A landscape with many valleys, sampled at points; each row gives a point and its height.
From any point a ball rolls to the lowest of the 2 points nearest to it. It stops when none of these is lower. Distance is the straight distance between rows; heights are no part of it.
j_20: -16, -21, 0, -61, 27, 25, -20, 1, 5, 9, 1, 5, -16, -80, 3, -14, 19, -27, 8, -3  h=23.6
j_945: -22, -48, 13, 32, -51, -6, 4, -4, -19, -6, -15, -9, 24, -22, 0, 47, 12, -4, 27, 17  h=24.6
j_733: -60, 2, -4, 9, -11, 13, 15, -25, 0, 35, -45, 3, 45, 3, 9, 40, 27, -9, 27, -8  h=67.7
j_782: -6, -54, 4, -6, -14, 3, 3, -10, 12, -10, 0, -15, 35, -42, 13, -14, 21, -6, -17, -27  h=22.8
j_712: -13, -20, -3, -3, -19, -14, 3, -28, 32, -26, -8, -16, 6, -11, 8, 24, 29, 11, 0, -32  h=27.5
j_311: 49, 23, 2, -35, 46, -29, -15, -18, 14, -36, 31, -3, -55, -14, -16, -4, 1, 13, -28, -30  h=18.9
j_291: -23, 27, -10, 14, -51, -24, -16, 42, -12, 33, 5, -12, 36, 1, 25, -3, 7, -23, 19, 17  h=60.0
j_940: -1, -9, 6, 8, 8, -13, -10, -29, 20, -28, -5, -10, 9, 6, 14, 6, -16, 15, 11, -29  h=31.0
j_959: -42, -6, 20, -2, 46, 28, 45, 3, -15, 25, 18, -2, 22, -41, 19, 9, 7, -3, 24, 4  h=37.0
j_573: -6, -4, 19, 49, -10, -14, -7, -18, 14, -15, -6, -16, 25, 39, 20, 24, -20, 23, 34, -16  h=34.7
j_109: -40, 41, 10, -24, 21, 10, 4, -7, 12, 8, 37, -18, -18, -36, 46, -5, 1, 2, 15, 4  h=33.4
j_700: 25, -57, 27, 60, -30, 2, -20, 18, -8, 12, -23, -14, 60, -15, -5, -5, 4, -30, 21, -1  h=54.8
j_39: 2, -19, -15, 17, -40, 12, -45, -17, -13, -1, -43, 20, -26, 25, -37, 1, -36, 1, 15, 37  h=39.5
j_201: 8, -31, -25, -50, 13, 19, 12, -27, 13, 13, -51, 52, -4, 2, -45, 31, 30, 12, -40, -28  h=20.6
j_370: 5, 21, 34, -7, 59, 31, -19, -17, 4, 17, 11, 14, -13, -6, 10, -20, -53, -2, 30, -12  h=68.5
j_351: -48, 16, -43, -36, 9, -12, 45, -2, -28, -8, 17, 15, -12, 3, 21, 3, -18, 35, -31, 18  h=80.4
j_285: 23, -3, 12, -9, 18, -31, 41, 46, -8, -30, 50, -3, -16, -5, -18, 17, 35, 12, -10, 13  h=28.0
j_414: -11, -48, 2, -32, -2, 35, 4, -22, 11, -4, -8, 1, -12, -70, -6, 6, 26, -15, -4, -4  h=27.0
j_112: -20, -5, 10, 13, 8, 11, 40, -67, 22, -39, 25, -24, -24, -6, 30, 19, -15, 41, -8, -16  h=20.1
j_565: 3, 9, 0, 74, -39, 12, -11, 15, -24, 31, -21, 4, 17, 43, -9, 3, -33, -7, 20, 45  h=44.1
j_702: -5, -11, 3, -27, 15, -6, 5, 67, -43, 18, 26, 16, 8, -39, 0, -22, -2, -31, 12, 31  h=24.7
j_549: -45, -45, 11, 2, 7, -11, 22, 22, -52, 13, -11, 30, 51, -45, 11, 36, -3, -6, 39, 18  h=15.9
j_627: -9, 9, -17, -2, -56, 4, 7, 28, -8, 25, 6, -12, -19, -1, -14, 3, 32, -29, -17, 37  h=81.0
j_403: 51, 14, 9, 9, 1, -5, 33, 12, 27, -13, 16, -26, -17, 18, -21, -6, 41, 1, -46, -25  h=47.0
j_453: -4, 38, -14, 19, -42, 17, 14, 21, 7, 26, 12, -30, -13, 26, 9, -12, 1, -12, -20, 21  h=78.6
j_662: -26, -27, -15, -39, 32, 12, 49, -30, 2, 8, -23, 21, 38, -9, 5, 11, 32, 22, -43, -43  h=29.1
j_250: 5, 0, 30, -3, 12, 32, -28, -23, 22, -4, 2, -4, -63, -34, -25, 8, -3, -26, 39, 19  h=38.0
j_956: 26, -19, 33, 49, -35, 0, -48, 21, 14, 15, -28, -17, 14, 6, -21, 3, 22, -47, 40, 14  h=59.3
j_153: 16, -18, 31, 9, 32, 36, 34, 14, -1, 2, 42, -18, -18, -52, 1, -22, -4, -15, 4, 11  h=74.9
j_809: 17, -7, -13, 56, -62, -16, 20, 13, 2, -3, -5, -26, 29, 40, 1, -5, 21, 9, -37, 5  h=74.0
j_464: -46, -6, -24, -41, 16, 1, -22, -45, 4, 7, -48, 22, 18, 0, 12, 3, -10, 9, 2, -30  h=27.4
j_902: 31, 15, 2, 1, 18, 37, 45, 14, -8, 7, 35, -11, -54, -5, -22, -29, -13, -16, -34, 30  h=18.1
j_608: 9, 18, -27, -27, -2, -18, 7, -6, 20, -9, 5, -11, -1, 10, 14, -17, 11, 15, -46, -41  h=45.6
j_981: 25, -24, 13, -15, -8, -50, -5, 58, -14, -33, 19, 15, 5, -7, -22, 14, 53, -4, 1, 12  h=35.4
j_114: 27, 9, -2, -5, 50, -38, 22, 15, 13, -10, -4, 18, 36, 27, -12, 4, 28, 26, -18, -50  h=42.7
j_225: 6, -43, 4, 13, 11, 27, 17, -19, 10, 2, -7, -19, 51, -21, 20, -30, -7, 4, -24, -42  h=18.8
j_989: 11, -45, -10, -10, 10, 18, -28, -15, -4, 4, -47, 21, 32, -10, -10, -25, -26, -9, -3, -23  h=7.2
j_939: -72, 6, 3, -29, 11, 14, -4, -32, 8, 3, 6, -6, -20, -49, 34, 19, 8, -4, 40, 16  h=30.7
j_642: -5, 15, 13, -36, 45, 39, 6, -56, 43, 10, -3, -15, -40, -54, -10, 12, 27, -10, -4, -28  h=35.5
j_928: 47, 16, -7, -26, 12, 20, -33, -10, 12, 6, -1, -5, -52, -1, -30, -38, -19, -29, -26, -1  h=16.9
j_38: 18, -5, 3, 0, 49, -13, 23, -11, -11, -36, 6, 33, -33, 17, -36, 22, -27, 35, 10, 9  h=69.9
j_760: -8, 1, -4, -8, -63, -41, -53, 19, 0, -22, 18, -21, -10, -13, 30, -6, 5, -10, 24, 14  h=12.8
j_721: 45, -13, -16, -9, -28, -27, -50, -22, 15, -33, -20, 0, -27, 31, -25, -19, -10, 5, -31, -13  h=50.1
j_996: -25, 78, 4, -31, 2, 25, -42, -22, 47, 24, 6, -24, -50, -7, 25, -2, -1, -22, 26, -12  h=25.0
j_97: 29, 0, -27, -5, -5, -28, 15, 20, -4, -15, 2, 1, 14, 33, -4, -26, -4, 22, -53, -16  h=48.6
j_976: 22, -2, -21, 32, -42, 0, -40, -10, 6, -1, -24, -11, 21, 46, 14, -44, -47, 8, -26, -11  h=45.7
j_988: 16, 42, -2, -15, -13, 33, 21, 5, 10, 10, 42, -27, -63, -14, -8, -27, 4, -29, -35, 23  h=11.8
j_907: -24, -6, -30, -8, -14, 11, 37, -13, -19, -13, 16, -1, -18, -1, 5, -1, -26, 23, -23, 18  h=81.7
j_49: -56, -14, 15, -3, 14, 5, -4, -32, -3, -12, -6, 7, -11, -31, 13, 37, -4, 4, 61, 17  h=27.9
j_992: -13, 73, 12, 17, -13, 7, -14, 0, 24, 16, 20, -11, -36, 39, 25, 11, -24, 3, 23, 13  h=65.5
j_58: -64, 36, -1, -19, 25, -14, 19, -17, 5, -2, 29, -16, 20, -3, 62, 7, 15, 23, 19, -19  h=35.9
j_331: 14, 38, 3, -12, 71, -23, 36, -14, -4, -22, 26, 16, -30, 22, -17, 28, -10, 38, 4, -10  h=72.9
j_378: -33, 70, 31, 19, 19, 9, 13, -28, 25, 3, 39, -18, -21, 30, 43, 25, -17, 19, 41, 2  h=67.6
j_214: -4, 73, 3, -31, 18, -31, -10, -6, 31, -34, 51, -21, -62, -9, 27, 16, 18, 23, 4, -21  h=24.9
j_383: -5, -69, -11, 20, -42, 33, 27, -19, -24, -1, -19, 6, 18, -23, -16, 12, -4, 2, -27, 14  h=36.6
j_273: -15, 22, 0, 22, -16, -30, -27, 46, -6, 28, -16, 8, 35, 19, 5, 11, 11, -14, 43, 12  h=62.6
j_428: -26, 4, 7, 23, -5, 29, 59, -40, 22, -5, 7, -32, -20, -4, 4, 33, 20, 13, -7, -9  h=25.1
j_780: -14, -39, 8, -8, -40, 18, -34, 12, 6, 23, -25, -5, 8, -51, -11, 4, 31, -53, 21, 14  h=23.7
j_698: -22, -25, 1, -51, -20, 12, -21, 30, -7, 28, -12, 16, -10, -66, -15, 5, 44, -43, 16, 14  h=19.9
j_227: 36, 26, -30, 18, 7, -11, 20, 21, -6, 6, -9, 12, 21, 61, -14, -34, -25, 24, -55, -7  h=52.0
j_930: 31, -26, -16, -9, -55, -40, -26, 13, 13, -19, -35, 23, -3, 38, -37, 22, 54, 2, -31, 4  h=83.4
j_81: -18, -10, -16, 34, -35, 11, 20, 21, -45, 23, -12, 10, 13, 8, -12, 13, -23, -6, 10, 51  h=45.1
j_233: -21, 33, 11, -36, 39, 26, 21, -23, 40, 17, -4, -15, -12, -44, 0, 25, 67, -13, -1, -39  h=38.8
j_289: -42, -45, 17, 19, -31, 9, -11, -29, -10, -21, 2, -10, -13, -46, 15, 31, -15, -3, 50, 20  h=24.1
j_19: 17, -14, 8, 55, -2, 43, 12, 0, -2, 29, -13, -15, 34, 16, -3, -26, -30, -9, -10, -6  h=19.3
j_619: -13, 70, -3, -19, 21, -15, 35, 40, 15, 6, 45, -18, -19, 1, 9, 18, 51, 3, -3, -9  h=31.4
j_172: 24, 27, 22, 9, 50, -41, 1, 23, 10, -29, 22, 10, 26, 29, 12, 2, 2, 26, 18, -37  h=41.7
j_656: 1, 1, -21, 43, -76, -39, -27, 40, -30, 22, -12, -18, 59, 17, 25, -16, 1, -10, -6, 30  h=56.5
j_987: 1, -42, 8, 9, -36, 0, -14, 45, -25, 33, -22, 6, 34, -37, -15, 7, 33, -46, 10, 27  h=28.2
j_830: -15, -15, -13, -16, 11, 6, -27, -37, -14, -13, -20, 24, -24, 0, -1, 1, -58, 18, 27, 8  h=31.7
j_701: 21, -54, -5, 36, -23, 45, 33, -17, -9, 10, -36, 8, 20, 9, -40, 9, -2, -1, -31, 3  h=32.4
j_660: 43, -8, -1, -13, -20, -23, -50, -6, 29, -27, -7, -21, -6, 5, 5, -32, 1, -10, -13, -34  h=47.1
j_89: -10, -36, -23, -5, -58, -36, -60, 14, -18, 5, -51, 25, 36, -1, -5, 0, 0, -11, 16, 13  h=47.6
j_755: 13, 16, 13, 26, 47, 31, 37, -10, -3, 5, 27, -7, 7, 13, 17, -23, -45, 20, -16, -15  h=74.6
j_710: -34, -22, 18, 21, 24, -20, 33, 22, -33, 8, 8, 3, 80, -14, 29, 24, 9, 8, 37, -5  h=10.7
j_571: -3, 27, -2, -15, -32, -32, -42, 8, 7, -43, 47, -21, -45, -1, 36, -11, -19, 7, 17, 18  h=17.4
j_83: -47, 6, -17, -19, 28, -10, 33, -28, -10, -4, -4, 8, 43, 11, 37, 0, 4, 27, -15, -35  h=38.4
j_668: 46, -32, -18, 11, -19, 25, 2, -7, -21, -5, -17, 10, -19, 30, -43, -32, -23, 2, -49, 26  h=58.0
j_115: 1, 12, -24, 15, -47, 33, 22, 24, -11, 52, -25, 0, -6, 19, -41, -4, 29, -39, -36, 47  h=83.8
j_943: 13, -44, -7, -26, 4, 20, -7, -3, -3, 12, -41, 33, -7, -10, -43, 5, 9, -12, -18, 1  h=14.3
j_120: -32, 3, -17, -5, -19, -7, -40, 2, -7, 21, -11, 6, 25, 7, 44, -20, -43, -1, 21, -7  h=39.7
j_472: 32, -9, 12, -37, 1, -35, -54, 9, 18, -37, 6, -6, -26, -26, -7, -9, 23, -12, 12, -21  h=44.4
j_371: 32, -25, 20, -25, 3, -9, -56, -14, 16, -28, -7, 3, -45, -28, -30, 2, 7, -19, 32, -1  h=41.8
j_706: -24, 41, 8, -41, 11, -1, -33, 6, 5, -1, 47, -6, -23, -28, 63, -24, -32, -1, 23, 9  h=35.3
j_246: 70, -6, 11, -12, 18, -27, 2, 2, 2, -52, 30, -7, -52, 9, -42, -4, 10, 4, -28, -5  h=11.2
j_512: 21, 23, 49, -6, 82, 24, -7, 19, 9, 19, 31, 4, -1, -27, 16, -26, -29, -18, 31, -13  h=70.5
j_533: -9, 8, 15, -1, 59, 46, 37, -46, 0, -1, 28, -10, 8, -10, 44, -26, -50, 22, -13, -23  h=76.3
j_499: 26, -29, -23, 32, -66, 5, -5, 11, -37, -1, -16, 2, -5, 27, -27, -20, -9, -16, -42, 59  h=63.5
j_338: 14, 30, 19, 35, 2, 21, 29, 6, -2, -4, 58, -17, -8, 26, 36, -21, -58, 22, -16, 13  h=72.3
j_773: -22, -30, 22, -17, 27, 14, 38, 21, -10, 4, 15, 7, 4, -61, -7, 40, 46, -12, 25, 12  h=32.5
j_663: 8, -30, -18, 6, -86, -50, -4, 31, -23, -6, -14, 13, 21, 21, -12, 29, 60, 1, -34, 34  h=79.7
j_301: -2, 47, 54, 39, 27, 15, 19, -6, 6, -2, 54, -8, -16, 27, 33, 12, -45, 21, 38, 9  h=69.7
j_921: 32, 14, 3, 20, 0, -2, 50, 37, 6, 12, 8, -6, 5, 25, -36, 1, 41, -5, -30, 4  h=41.0
j_138: -1, 42, 23, 8, 53, -11, 40, 14, -3, -15, 43, 6, -36, 13, -7, 31, -3, 21, 30, 16  h=75.5
j_696: 18, 57, 0, -28, 7, 28, -40, -10, 25, 26, 19, -18, -53, -6, 12, -38, -26, -27, -5, -4  h=21.7
j_688: 36, -15, 0, -8, -39, -9, -25, 11, 22, -5, -26, 5, -14, 14, -44, 8, 57, -27, -23, 3  h=86.0
j_458: 1, -19, -20, 20, -41, -21, -40, -1, -8, -5, -14, -5, 48, 19, 39, -35, -37, 8, -9, -20  h=42.6
j_714: 37, 27, 34, 32, 23, 18, -13, 23, 12, 21, 2, 4, -33, 25, -35, -4, -9, -30, 35, 22  h=81.3
j_15: -51, -28, 5, 19, -39, 12, 12, -40, 2, -21, 16, -31, 0, -29, 42, 23, -12, 13, 19, 10  h=20.5
j_355: -13, -9, -34, -43, -39, -18, -43, -11, 18, -4, -46, 16, -4, -2, -16, 9, 25, 0, -12, -19  h=21.4
j_628: -7, 43, -15, -34, -12, -38, -19, 6, 8, -41, 37, -6, -65, 3, 7, 16, 0, 17, 7, 16  h=21.1
j_70: -22, -41, -3, -14, 13, -10, 7, 45, -48, 16, 5, 27, 40, -46, 7, -7, -17, -13, 24, 26  h=20.3
j_984: -15, 22, 3, -53, 70, -8, -17, -39, 4, -20, 6, 19, -38, -32, 5, 12, -6, 21, 21, -14  h=25.9
j_558: -29, 25, -43, -16, -36, -27, 9, 11, 15, 4, -5, -13, 38, 26, 32, -11, 19, 18, -42, -32  h=42.9
j_805: 18, 1, 52, 18, 39, 19, 7, 22, 7, 1, 50, -25, 7, -27, 25, -18, -16, -13, 32, -6  h=72.6
j_205: -13, -3, 0, -19, 10, 53, 11, -46, 22, 1, 17, -25, -55, -55, 7, -7, -9, -10, -8, 12  h=31.6
j_142: -20, -38, -27, -55, 10, 15, 38, -13, -12, 3, -18, 36, 6, -26, -11, 20, 17, 20, -41, -10  h=25.6
j_98: -12, -44, -22, -18, -29, -45, -12, 6, -12, -29, -12, 16, 43, -7, 17, 0, 4, 22, -10, -15  h=53.9
j_366: -50, -8, -10, -5, -10, 6, 17, -78, 19, -35, -1, -25, -2, -2, 47, 15, -12, 39, -3, -20  h=16.1
j_566: 13, -37, -12, 28, -15, 30, -10, 2, -2, 27, -27, -10, 52, -4, 7, -45, -21, -15, -27, -19  h=13.7
j_44: 18, -11, -26, 1, -26, -56, -28, 52, -42, 0, -18, 39, 32, 31, -11, -14, -3, 11, -6, 37  h=46.9
j_505: 26, 26, 5, -17, 4, 13, 6, 2, 24, -9, 42, -38, -44, -26, 8, -26, 14, -18, -23, -13  h=6.8
j_526: -27, -18, 4, -37, 5, -4, 10, 41, -22, -7, 42, -2, -15, -72, 19, 3, 31, -16, 13, 27  h=27.8
j_361: -15, 44, -12, 1, 4, -46, 30, 38, -1, -9, 27, -3, 19, 32, 19, 18, 30, 29, -1, -4  h=36.2
j_740: -9, -11, 25, 1, -14, 36, -14, -41, 32, -20, 23, -39, -47, -50, 22, -5, -15, -12, 21, 8  h=34.3
j_568: 56, -25, -10, 7, -22, 7, -25, -27, 3, -30, -20, 1, -44, 29, -45, -19, -22, 3, -41, 8  h=53.7
j_969: 9, 37, 38, 19, 31, 3, 10, 20, 16, 0, 32, -17, -33, 5, -12, 19, 7, -8, 45, 13  h=78.1
j_57: -28, 18, -5, -27, 69, 32, 44, -37, 0, 11, 16, 0, -17, -23, 18, -4, -14, 22, -21, -16  h=77.9
j_839: 26, 39, 4, -49, 55, -28, -38, -28, 10, -25, 21, 7, -62, -14, 6, -5, -21, 17, 4, -22  h=22.6
j_18: 36, -6, -6, 7, -44, 25, -10, 13, 16, 37, -43, 6, -13, 25, -62, 7, 59, -43, -31, 20  h=87.4
j_914: 26, -23, -2, -21, 0, -42, -25, 45, -21, -22, -2, 31, 1, 7, -24, -10, 7, -2, 4, 18  h=40.8
j_474: 39, -1, 3, 10, 35, -2, -40, -15, 3, -15, -13, 19, 0, 34, -4, -24, -58, 21, 6, -23  h=63.4
j_500: 19, -1, 3, 16, 2, -13, 52, 51, -24, -2, 35, -4, 3, 10, -18, 5, 28, -2, -21, 28  h=34.5
j_333: -9, 39, -2, 3, 11, 19, 3, -22, 29, 20, -18, -9, -21, 18, -16, 19, 7, -4, 7, -13  h=73.8
j_765: -3, -4, 6, -24, 17, 36, 55, 3, 26, 22, 9, -13, -2, -43, -16, 17, 70, -15, -36, -19  h=43.0
j_800: -22, -15, 30, 9, 76, 19, 31, 10, -20, 17, 0, 23, 38, -15, -5, 13, -13, -2, 48, -6  h=41.1
j_754: -8, -13, -28, 16, -22, 6, -28, -34, -20, -18, -28, 20, -20, 34, -9, -4, -71, 28, 4, 20  h=35.0
j_646: -66, 15, 8, -33, 55, 14, 30, -36, 4, 27, -20, 8, 37, -11, 27, 20, 47, 2, 29, -28  h=20.2
j_9: -43, 17, -32, -7, -8, -7, 20, -3, -8, 24, -15, 4, 36, 22, 23, 4, 0, 10, -20, -16  h=40.6
j_871: -21, -19, -20, -52, 6, -12, -47, -34, 18, -10, -43, 23, -4, -17, -4, 5, 5, 1, 13, -28  h=24.8
j_541: 15, -35, -34, 52, -64, -4, -3, -5, -40, 2, -32, 9, 28, 34, -12, -12, -26, 16, -35, 31  h=67.5
j_195: -2, -30, 18, 18, 19, -24, 36, 16, -8, -26, 31, -13, 49, -9, 30, -1, 12, 20, 2, -25  h=16.8
j_587: -5, -13, 5, 20, 31, 5, 29, 34, -27, 31, -12, 27, 37, 6, -29, 16, 3, -5, 15, 14  h=45.9
j_873: 23, -13, -24, 66, -53, -6, 12, -8, -7, -4, -25, -4, 18, 60, -18, -1, -14, 26, -29, 18  h=70.6
j_758: 18, -1, -15, -3, 15, 46, 42, 22, -27, 33, -2, 17, -24, 5, -45, -20, -16, -14, -35, 38  h=26.3
j_638: -25, 24, 1, -10, 28, 7, 4, -35, 23, 13, -43, 17, -2, 22, -25, 40, 20, 9, 22, -22  h=71.8
j_177: -21, -24, -26, -19, -42, -13, -50, 0, -23, -4, -35, 29, -13, -5, -18, 15, -27, -7, 27, 36  h=43.7
j_377: 27, -11, 28, -7, 49, -5, -20, -27, 29, -21, -5, -8, 11, -21, 7, -7, 1, 6, 11, -52  h=34.6
j_8: -33, 45, -23, -39, 47, 3, 34, -18, -7, 1, 24, 2, -17, 5, 26, -5, -23, 30, -24, -7  h=79.2
j_665: -27, 38, -16, -38, -15, -14, -42, 23, -5, 13, 16, 2, -1, -9, 41, -27, -31, -13, 14, 7  h=37.3
j_926: -60, 17, 8, -16, 50, 35, 55, -71, 18, 13, -20, -2, 1, -2, 4, 34, 34, 13, 11, -24  h=14.5
j_237: -7, -62, -11, 25, -47, 11, 19, 15, -67, 16, -21, 22, 34, -33, -15, 19, -14, -9, -6, 45  h=40.9
j_536: 15, 35, 4, 11, 11, 18, 6, 11, 27, 27, 3, -17, 7, 15, 2, -20, 6, -18, -6, -22  h=76.0
j_495: -2, -30, 6, 7, -67, -28, -30, 18, -3, -18, 2, -19, 1, -16, -2, 20, 37, -21, 16, 18  h=18.4
j_467: 53, 23, 28, 10, 8, 4, -46, 16, 13, 6, -11, 3, -48, 34, -54, -11, 5, -45, 23, 23  h=84.1
j_287: 48, -16, 13, 35, -26, -17, -46, 19, -13, -18, 4, -7, -9, 28, -11, -30, -29, -19, 7, 25  h=54.9
j_436: -47, 22, 9, 15, 29, 30, 74, -38, 14, 12, 0, -13, 9, 7, 8, 36, 27, 15, 1, -17  h=19.8
j_429: 41, -30, -3, 21, -2, -18, -51, 14, -20, -12, -20, 26, 21, 34, -10, -35, -52, 8, 16, 6  h=59.6
j_192: 43, 36, -12, 42, 0, -6, -9, 16, 4, 11, -18, 8, -5, 74, -22, -25, -32, 11, -19, 14  h=56.9
j_128: -21, 4, -27, -20, -62, -34, -53, -12, 21, -19, -16, -17, -1, 4, 20, 4, 9, 1, 3, -14  h=17.3
j_603: 7, 8, -29, 36, -59, -53, -35, 38, -33, 7, -16, 19, 35, 43, 10, -14, -19, 6, -3, 37  h=52.1
j_651: 46, -1, -5, 12, -30, 9, -46, 14, -5, 6, -1, -16, 2, 25, 1, -68, -36, -27, -29, 10  h=50.0
j_213: 31, 71, 5, 22, 1, -11, -12, 30, 5, 15, 23, 2, -22, 67, 0, -19, -35, 5, 1, 18  h=61.8
j_893: 47, -31, 20, -16, 30, -15, 29, 24, 1, -44, 38, -6, -15, -26, -22, -5, 36, 7, -27, -11  h=20.9
j_216: 6, -44, 25, 47, 18, 22, 14, 22, -25, 25, -22, 11, 49, -16, -22, 10, -2, -17, 34, 5  h=50.2
j_547: 21, 2, -17, -2, -8, 0, 21, 56, -46, 10, 12, 17, -18, 19, -35, -19, 1, -19, -33, 59  h=34.8
j_906: -5, -2, 6, 70, -32, -21, -9, 2, -11, -1, -18, 2, 21, 43, 0, 30, -18, 12, 36, 23  h=39.0
j_726: 41, -10, 14, -11, 46, -9, 5, 5, 19, -10, -9, 10, 19, -1, -27, -8, 22, 2, -9, -46  h=38.7
j_609: -4, 62, -11, -29, -3, -34, 3, 21, 27, -15, 41, -29, -28, -6, 23, 4, 46, 7, -13, -26  h=28.1
j_632: 24, 1, 13, 23, 51, 3, 1, -6, -9, -6, -16, 30, -8, 32, -29, 9, -42, 16, 24, 3  h=66.6
j_641: 17, -17, -3, 63, -24, 46, 40, -24, 15, 16, -27, -24, 18, 31, -27, 6, 0, 4, -26, -16  h=26.5
j_13: 41, -5, 9, -28, 7, 20, -28, -23, 17, -17, 28, -23, -40, -38, 14, -48, -27, -10, -27, -21  h=11.6
j_841: -38, 12, -11, 10, -25, -17, -11, 4, 5, 30, -47, 21, 29, 25, -14, 42, 29, -6, 29, 3  h=65.6
j_973: -8, -42, -15, -4, -26, -43, -33, 41, -28, 7, -33, 24, 66, -8, 8, -1, 8, -10, 14, -6  h=50.8
j_321: 7, -12, -20, 21, -59, -32, 20, 29, -9, 6, -7, 1, 36, 23, -9, 18, 40, 10, -33, 12  h=76.9
j_808: -46, 7, -3, 17, 15, 9, 3, -50, 3, 17, -53, 12, 44, 39, 2, 33, -2, 13, 34, -28  h=69.6
j_353: -25, 13, -2, -35, 58, -7, -18, -42, -8, -28, -1, 33, -30, -9, 14, 5, -49, 29, 34, 3  h=28.6
j_739: 41, 31, 41, 18, 57, 23, -29, -26, 11, 8, 6, 13, 0, 35, 11, -26, -70, 10, 19, -27  h=66.2
j_584: -19, 50, 15, 2, 41, -27, 16, 10, 9, -4, 26, -6, 38, 28, 46, 1, 7, 19, 17, -35  h=38.5
j_253: 3, -14, 14, -7, 26, 25, 48, 16, 13, 24, 4, -10, 37, -35, -4, -5, 43, -15, -26, -36  h=46.3

For each start below, name the point where the ball stops.
j_565 | j_566
j_499 | j_205
j_361 | j_760
j_700 | j_710
j_81 | j_566
j_115 | j_246
j_726 | j_566
j_688 | j_205
j_291 | j_246
j_177 | j_246

Call two points neighbours if one is among the 2 nearest of the other. Go from one point of each pair to the other, from neighbour to neighbour, staying as low as possible. Name the highest point that can't be avoided.
j_760, j_366 | j_945
j_989, j_698 | j_414
j_760, j_926 | j_428
j_246, j_505 | j_547
